The views of a scene show one set of named points, each view turned or mirrored, and shifted as a whole, with a little noise and some points left out.

Scene 1
View 1
J_121: [  2  13 -14   4 -19  41 -11  -3  13   3 -10 -10 -39   9 -14  -1   1  -4
  10  -2  -1  17 -16   0   3  -8  31 -17   2 -20  11  13  13 -33 -33  -6
  29  -7 -23]
J_405: [ -9  19 -32   4   2  17 -16  -8  26  26  -6 -19 -42   0 -21 -23 -12  11
   0  13   9  17 -16   1   4  -5  45  -6   9 -24   7  26  -2 -16 -35   1
  32  -9 -20]
J_634: [  3  25 -17   7  -6  28 -19  -1   4   1 -19 -20 -42 -10 -25  -3   5   2
   3  -1  -1  16 -28   0   5  -8  38 -24  16 -21   2  10   4 -29 -29   9
  22 -10 -21]
J_220: [-26  35 -35  -5  -1  13  12 -10  21  16 -16 -20 -43  -7 -33  -8   0  16
   0  32   8  20 -20   1 -19  -5  43 -26   4 -21   0  23   2 -26  -5  18
  20  -8 -25]
J_245: [-12  17 -27 -11 -10  33 -26 -15  23  19   6   2 -28   4 -29 -18  -5   5
  20  14  25  28  -6 -15   3   7  49 -25   9 -16   6  32   1 -20 -48   3
  43   3 -22]
J_264: [ -7  19 -20  -2 -11  36  -7  -9  18   9  -7 -12 -40   0 -18  -6   4   4
  15  12  11  21 -23   0  -2   0  37 -24   5 -18   3  23  -1 -26 -47   1
  38   2 -18]
J_827: [  1   5 -25   7 -11  30 -23  -4  26  21  -1 -10 -39  18 -11 -21 -16   0
   3   0   2  14  -4  -1   9 -10  36   4   1 -24  17  20  13 -23 -37 -15
  32 -12 -24]
J_791: [ -2   9 -18   4 -16  37 -12  -5  24  10  -6  -9 -41  13  -6 -14  -5   2
   5   4   1  15 -12   4   3  -8  36  -3  -2 -23  15  20  10 -29 -42 -17
  35  -6 -20]
J_883: [  5  22 -11  -6 -26  46 -17   0 -12  -6  -6  -2 -23   9 -42  25   8 -22
  25 -12   8  30 -13 -22   2 -10  20 -55  11 -11   3   0  27 -40  -7  23
  16 -10 -39]
J_824: [ 22   4 -15  20  -9  35 -35   8   6  12  -9 -20 -40  12 -12  -8 -13 -12
   0 -25 -10  11 -16  -1  21 -20  26   0  12 -24  15   4  18 -25 -33  -8
  22 -20 -24]
J_627: [  9  15 -19   3  -7  32 -57  -3   2   6  -3  -6 -27  -4 -33 -18  -4  -6
   8 -16  10  23  -8 -20  24  -4  49 -23  26 -20   8  14  11 -22 -41   3
  27 -15 -23]
J_895: [ 12  24 -19   5   0  27 -66   0  -7   4  -8 -11 -27 -17 -43 -17   0  -5
   7 -21  11  24 -16 -22  28  -4  54 -31  38 -20   1  11   7 -20 -39  15
  22 -17 -22]
J_333: [  4  20 -16  -6 -11  41 -46 -10   3   3  -1  -1 -27  -8 -33  -9   7  -4
  22  -5  22  29 -16 -18  18   6  48 -37  24 -14   1  21  -1 -22 -60   9
  40   1 -18]
J_612: [ -5  23  -6 -13 -34  54  -8  -7  -3 -17  -9   7 -25   6 -32  22  20 -14
  27   1   9  31 -14 -18  -6  -2  28 -55   3 -12   3   8  21 -47 -22   9
  26   0 -31]
J_378: [  1  25 -22   7  -1  30  10  -7  12  21 -11 -29 -47  -7 -23  10   5   1
  18  11  12  21 -41   9  -6  -2  18 -32   8 -13  -7  16 -10 -18 -39  26
  32   4 -20]
J_698: [ 11  12 -17   6  -7  38 -40  -4   9  12  -3 -12 -35  -2 -22 -11  -3  -4
  14 -12  12  21 -20  -7  20  -2  39 -19  20 -18   5  17   0 -19 -56   2
  37  -4 -18]
J_467: [  2  33 -17   4  -6  25 -28  -1  -7  -6 -22 -18 -37 -19 -37  -1  11  -1
   3  -5   1  20 -28  -9   8  -9  44 -36  25 -20  -2   6   8 -31 -21  19
  15 -15 -21]
J_443: [-15  33 -29  -2   3  16 -15 -12  16  12 -15 -18 -41 -20 -32 -17   4  17
   3  19  13  21 -26  -2  -2   2  53 -26  17 -21  -2  25 -10 -20 -35  14
  30  -4 -16]
J_360: [  8  20 -18  17  -7  22 -11  10   1   4 -24 -27 -44   4 -23   1  -6  -6
 -11 -12 -18   8 -23   3   3 -27  25 -10   9 -26  11  -3  24 -35   3   6
   4 -28 -29]
J_272: [ 43  15  -8  39   6  30  -8  21 -17  14 -26 -58 -56  -8 -17  27  -1 -22
   2 -36 -21   6 -59  20  19 -28 -11 -19  22 -17  -6 -19   7 -20 -19  32
   7 -22 -23]
View 2
J_467: [ -4  19 -29 -11  10 -11  -5  26  -3 -11  21   1  -7   0   8  -9 -15   4
   1   5 -17 -25   0 -23   1 -16  13  22 -22   8  -9 -14  -4   1 -19  -4
  -2  39 -20]
J_333: [-22  14 -12 -19  31 -14   8  10  -8   4  21   3  -1   2   0  -3  -4 -10
   9  18 -12  -5   1 -20  11 -16  32  13 -33 -12 -31  19  12   5 -26   1
 -16  23 -32]
J_245: [-28  16 -18 -35  44 -30  16   6   0  -3  43   5   9  -2 -10  -3  -5 -17
  -5   1   0  -5  -4 -16  16  -5  37   7 -25  -9 -22  13   6   6  -8   0
 -18   7 -38]
J_634: [ -7  15 -27 -14  14 -13  -6  20   0  -7  26   7  -4  -4  -1 -14  -9   5
  -5  -1  -8 -17  -1 -21  -5  -9  12  10 -24   1  -9 -19  -9  -3 -11  -3
  -1  25 -27]
J_443: [-10  22 -27 -23  35 -20   5  26   0  -8  32   7   6  -3  -8 -17  -9   4
  -7 -11   1 -15   5 -16   9  -7  39  16 -20  22  -9  -4  -6   7   9 -15
  -8  22 -36]
J_272: [ -5   4 -27  25 -32   9 -36   9  11  30   8   3 -28 -16   8 -15 -15  17
   3   3  -9   1  -5 -30 -27  17 -13  11 -38  -6   0 -71 -35 -18 -24 -11
  18  41  -9]
J_360: [  1  15 -35 -13  -7 -12 -12  13   8 -16  42   5  -8 -13   4  -6 -22  13
 -15  -9  -6 -28 -13 -22 -12  -3 -14   6 -19 -12   8 -51 -20  -7 -12   9
   7  27 -14]
J_220: [-13  24 -42 -32  35 -36   3  27  11 -18  48   5   5  -4  -7 -18 -13  -9
 -19 -24  -3 -25  -4 -18  12   3  26  19  -8  30   5 -25 -19  -2   8 -14
  -2  15 -34]
J_895: [ -6  18 -11  -9   4   6   6   9 -12   1  24  -5  -3  -7  10  10 -25  14
  12  20 -11 -17  -5 -20   9 -18  26  21 -33 -15 -21   8  14  17 -22   9
 -12  46 -12]
J_883: [-25  13 -37 -21   9 -29  -5  14   5  -5  29  -6 -19   7  19   0 -10 -34
   2  17 -36 -26 -11 -29   8 -10  -7  27 -18  -8 -11 -17  -7 -20 -55   3
  -2  31 -18]
J_824: [ -8   9 -13 -11  -1  -1  -5  -4   1   0  36   7   0 -16  -4   0 -15  18
  -7   4   4  -6 -12 -19 -13  -2  -1  -8 -35 -36 -12 -30  -4   2 -13  17
  -3  18 -19]
J_121: [-16  11 -24 -24  23 -24  -3   8   3 -12  35  11  -1  -4  -7 -12  -2  -7
 -11   1  -6 -13  -7 -20  -9  -9   0  -5 -25 -18 -13 -20  -7  -9 -17   6
  -3   7 -33]
J_791: [-15  10 -18 -28  29 -23   2   3   3 -13  42  16   7  -9 -16 -12  -1   0
 -16  -5   6  -7  -7 -15 -10  -7   6 -14 -26 -25 -13 -18  -4  -3  -4  10
  -6  -3 -39]
J_378: [-25  12 -30 -10  26 -27 -11  19  10  16  22   8  -9  -3  -8 -23   2 -15
  -5  -8  -6   3   2 -23   0  12  25  14 -25  17 -12 -26 -23 -15  -9 -24
   1  14 -37]
J_698: [-18  11 -10 -14  21  -7   3   4  -4   7  25   7   1  -7  -6  -4  -6   3
   2  11  -1   1  -2 -19  -1  -8  24   2 -36 -20 -24   1   4   4 -15   4
 -11  18 -29]
J_612: [-25  10 -37 -29  28 -40  -2  19   2 -18  26   3 -16  14  11 -11   4 -40
  -4  17 -34 -26  -5 -26   5 -20  -8  15 -16  -9 -16  -6  -3 -23 -52   4
  -5  16 -32]
J_405: [-14  18 -20 -26  31 -18   7   8   4  -4  46   9  12 -13 -16  -9 -13   8
 -13 -15  12  -6  -5 -14   4   3  31   2 -24  -1  -8 -14  -7   8  14  -2
  -9   9 -34]
J_264: [-19  12 -23 -24  35 -27   1  15   1  -6  28  13   2   0 -10 -19   4 -10
  -8  -1  -4  -6   3 -18  -3 -10  18  -1 -24  -4 -17  -6  -5  -5 -10  -4
  -6   6 -41]
J_627: [-11  16 -12 -19  14  -3   9   4  -8  -3  34   0   2  -9   3   8 -20   7
   4  15  -7 -14  -8 -19   7 -13  22  10 -32 -23 -20   5  12  12 -19  13
 -13  30 -19]
View 3
J_443: [ -2 -10   7  19 -30 -12  -1   8 -13 -15   9   2   2  10 -10  -8  16  21
   5   4 -13 -29   0 -20  -1  32 -29   6  -5  11   0   4  -6  13 -32 -13
 -37  -6 -13]
J_245: [  0  -8  11  33 -20  -4   9  13  -6 -12  10  11  34  17   6  -4  28  25
   4   4   6 -14   4  -5  -5  27  -7 -17  -7   4  -1  17   6  -2 -28 -19
 -39 -19 -14]
J_121: [  3  -6  38  16 -18  19  19  10 -20 -19  -2 -17  22   1 -10  -9  26  25
   5  -6  -6 -20  -4  -1  -9  11  -3  -7   4  14 -22  13  -5  -3 -34  -4
 -17 -17  -5]
J_333: [ -3  -6   9  29  -9   4  14  29 -15 -10   7 -12  35  17   4 -12  12  24
  17  13  -9 -20  22   4   3  11 -21 -27  -9  -3  -6  10   8  -1  -9 -16
 -35 -15 -20]
J_220: [ 12 -11  20  22 -36 -23   0   0 -10 -21  -2  -1 -15   7 -12  -9  28  19
   2   1  -7 -22 -18 -23 -11  31 -12  23  -6  28   6  12 -15   9 -48  -4
 -33  -7  -1]
J_405: [-12  -9  22  18 -26  10  -2  -3  -7 -20  10   8  14   7  -8  -6  33  18
  -7 -11   0 -24  -2 -13  -7  36 -15  -3  -5  10 -10  11  -7  16 -42 -10
 -32  -2 -15]
J_612: [ 32  -5  31  32 -15 -12  35  33 -24 -16 -14 -37  17   8  -1 -15  13  30
  27  16 -11  -9  -2   5  -9 -11   6  -5  -3  23  -6  18  -1 -24 -20  -2
 -20 -32   4]
J_272: [-18   1  85  -9  -2  34  -4  17 -27 -26 -15 -75 -20 -18 -24 -34  31  -4
  15  -5 -34 -45  17   4  -3   0 -28  -1 -15   4 -24 -10 -23   7 -29  17
  12  38  -7]
J_378: [  2  -3  46  16 -27 -12  -3  17 -15  -3   1 -20  -5   0  -8  -9  38  18
   9   6 -18 -34   0 -19  -3  19 -16   8 -10  -5   3   0   3 -11 -34 -11
 -10   5  -2]
J_824: [-18  -6  49   8  -3  47  14   4 -18 -33  -3 -29  27  -3 -12 -19  27  13
   1 -15  -6 -22  10  12  -8  10  -8 -21  -3  16 -35  11 -17  14 -32   5
 -16   1 -17]
J_264: [  2  -7  28  20 -26   2  10  13 -16  -9   5  -5  20   6  -6  -3  26  29
   5   0  -8 -25  -3 -13  -4  19 -11  -3   1   3 -10   9   5  -6 -32 -14
 -21 -15  -6]
J_467: [  4  -7  19  17 -15   0  12  18 -21 -27  -5 -33  -1   5 -13 -22   1  16
  19   9 -22 -26  10  -1  -2   8 -29  -2  -8  22  -9   5 -16  13 -21   3
 -31  -4 -13]
J_791: [ -4  -8  34  14 -22  27  17   0 -17 -19   5  -1  31   3  -9  -2  31  29
  -5 -13   0 -21  -8  -6 -10  20  -2  -9   6  12 -28  15  -2   1 -42  -8
 -19 -19  -7]
J_827: [-12  -9  35  17 -16  32  13  -4 -10 -26   6   2  34   5  -6  -6  37  21
  -9 -17   7 -17  -3   1 -11  25   0 -15   0  14 -27  18  -8  10 -42  -6
 -26 -12 -13]
J_895: [-15  -8   8  22   2  18  11  23 -16 -31   2 -27  23  13  -4 -28  -2  10
  20   8 -12 -21  34  16   2  11 -33 -30 -14  14 -12   7 -13  24  -8  -1
 -43   0 -31]
J_883: [ 24  -4  41  31  -6  -9  27  35 -20 -25 -18 -51   7   6   1 -28  16  15
  30  17 -11  -9   8  14  -9 -12   3  -8 -15  26   0  15 -13 -15 -16   6
 -23 -16  -2]
J_698: [-12  -6  24  18 -12  19   9  17 -14 -14   8 -10  32   9  -2  -9  22  22
   8   1  -7 -25  16   2   0  18 -18 -23  -5  -3 -16   8   4   3 -21 -12
 -26  -8 -18]
J_627: [-12  -8  14  23  -1  22  14  17 -13 -29   3 -16  31  13  -1 -21  10  14
  12   3  -3 -17  23  14  -2  14 -19 -29 -11  13 -15  13 -10  17 -16  -4
 -40  -8 -25]
J_634: [ -2  -7  28  12 -19   9   9  13 -20 -22  -1 -24   5   1 -14 -15  14  19
  10   1 -18 -28   4  -6  -3  14 -23  -1  -3  16 -15   5 -12  10 -29  -1
 -23  -4 -11]
J_360: [ -2  -8  49   7 -13  26  12  -1 -21 -42 -13 -39  -7  -8 -22 -25  20   9
   6 -12 -13 -22  -5   3 -15  10 -10   5  -4  38 -26  11 -33  18 -43  16
 -17   3  -7]
View 4
J_405: [ -1  16  -2   7  -1   6   9   8   4   2   0   9   2 -39 -15 -15   2 -21
 -18   2  19  10 -16   1   6 -11  20  32 -14 -30  19 -22 -32   1 -34  -3
 -10 -22 -18]
J_895: [-10 -11 -16  24   2  61   4  14 -11 -26   3  -2  -2 -28  15 -11   7  -3
 -14 -17  26  25 -25  -7  16 -32  -2  47  15 -28  16 -17 -11  13 -46   3
   8  11 -38]
J_272: [-11 -19   4 -41  39  18  22  39 -59   9  28   3   5 -13 -14 -20   4  29
  -1   2  -4  33  -8 -40  14  -2  -2  47  19 -50 -13   1   6   6   0  17
  11 -13 -48]
J_467: [ -4  -7 -12  13   6  27  -1  15 -10 -25  13  13   4 -18  12 -17   7  12
 -16 -10  18  14  -6 -13   2 -33   3  38   4 -29   1 -11  -6  -2 -37  13
  10 -12 -22]
J_824: [ -4  -3   0 -11   6  23   2  11 -16   7  -9  -6  -1 -41  -1 -11   9  -3
 -31  -7  -4  33 -19 -13  29 -22  14  42  21 -41   3  -5 -19   8 -16   3
 -12  -4 -46]
J_612: [ 10  -5 -18  21  -6   3 -14  18   3 -23  10   9 -21 -21   8 -11   5  20
 -24  -5  -8  16  32   9  11 -57   9   9  25 -12 -15 -15  -6  17 -37  20
  17 -12  -2]
J_827: [  0  13  -1   3  -7   8   0   3   6  10 -16  -1  -4 -50  -9 -10   5 -22
 -35  -1   2  22 -15   3  23 -23  24  32   4 -33  15 -15 -34   8 -25  -4
 -18 -14 -28]
J_121: [  5   3  -5   3   1   4  -7  11   2  -2  -1   2  -7 -38  -5 -13   4   2
 -26  -5  -5  18   4   2  20 -28  17  23   6 -26   0 -12 -23   7 -25   9
  -7 -15 -22]
J_883: [  0  -9 -17  16  -3  15  -1  23 -15 -21  13  10 -17 -11  12  -9   8  17
 -24   2   0  25  21  -4   2 -59   5  19  36 -21 -15 -12   7  18 -32  17
  27 -10  -9]
J_245: [  3  15 -13  32 -13  17   3   9  17  -9  -1   4 -15 -43 -10 -10   0 -24
 -17   0  18  10  -3  19  12 -30  18  19  -2 -14  22 -30 -32  20 -50  -2
  -2  -9  -7]
J_443: [ -1   9  -8  21   2  13   4  11   8 -19  15  16   5 -29  -7 -18   0  -8
  -5  -5  30  -2 -10   2  -4 -13  11  32 -25 -22  19 -25 -27  -3 -46   5
   1 -22 -10]
J_627: [ -6  -3 -13  22  -4  46   2  10  -4 -15  -4  -3  -6 -36   9 -10   7 -11
 -23 -12  17  25 -20  -1  19 -34   7  40  15 -27  16 -18 -18  15 -42   0
   0   6 -34]
J_634: [  0  -3  -6   5   9  16  -1  15  -6 -14  12   9   2 -28  -1 -17   3   9
 -14  -9  11  12  -5  -9   9 -21   8  33  -4 -30   4 -13 -17  -1 -30  12
   1 -15 -23]
J_791: [  6  10  -2   2  -2   0  -7   5   9   5  -8   0  -6 -49 -11 -13   4  -9
 -29  -6  -5  16  -3   5  24 -20  23  25  -2 -29   9 -15 -34   6 -26   2
 -19 -16 -24]
J_360: [ -8  -2   0 -15   8   2  -1   9 -20  -2  -1  12  15 -21   9 -15  11  12
 -36  -1   2  25 -10 -28   5 -30  13  43  11 -48  -9   3  -6 -13 -11   9
  -2 -26 -33]
J_220: [ -1  16  -5  13  -3 -15   5   7   7 -12  12  27  10 -20  -6 -18   5  -8
 -19   9  25  -2   1  -6 -18 -24  19  26 -22 -29   7 -19 -21 -14 -37   6
   5 -41   4]
J_378: [  2   5  -5   0  14  -2  15  28 -12  -1  27  13  -9 -25 -27 -19  -4   2
   5   8  12   7  10  -1   1  -8  11  20 -10 -22   6 -25 -19  13 -31  11
  10 -24  -6]
J_333: [  2  -4 -17  32  -3  43   1  18   5 -21   9  -2 -19 -37  -3 -11   0  -7
  -6 -12  16  16  -3  14  21 -30   6  25   8 -12  17 -29 -23  26 -52   6
   6   8 -19]

Which points are out of place in each view (at most two, in the order of its rows)? Write none if all are in place.
view 1: J_883, J_895
view 2: J_824, J_264
view 3: J_698
view 4: J_405, J_467
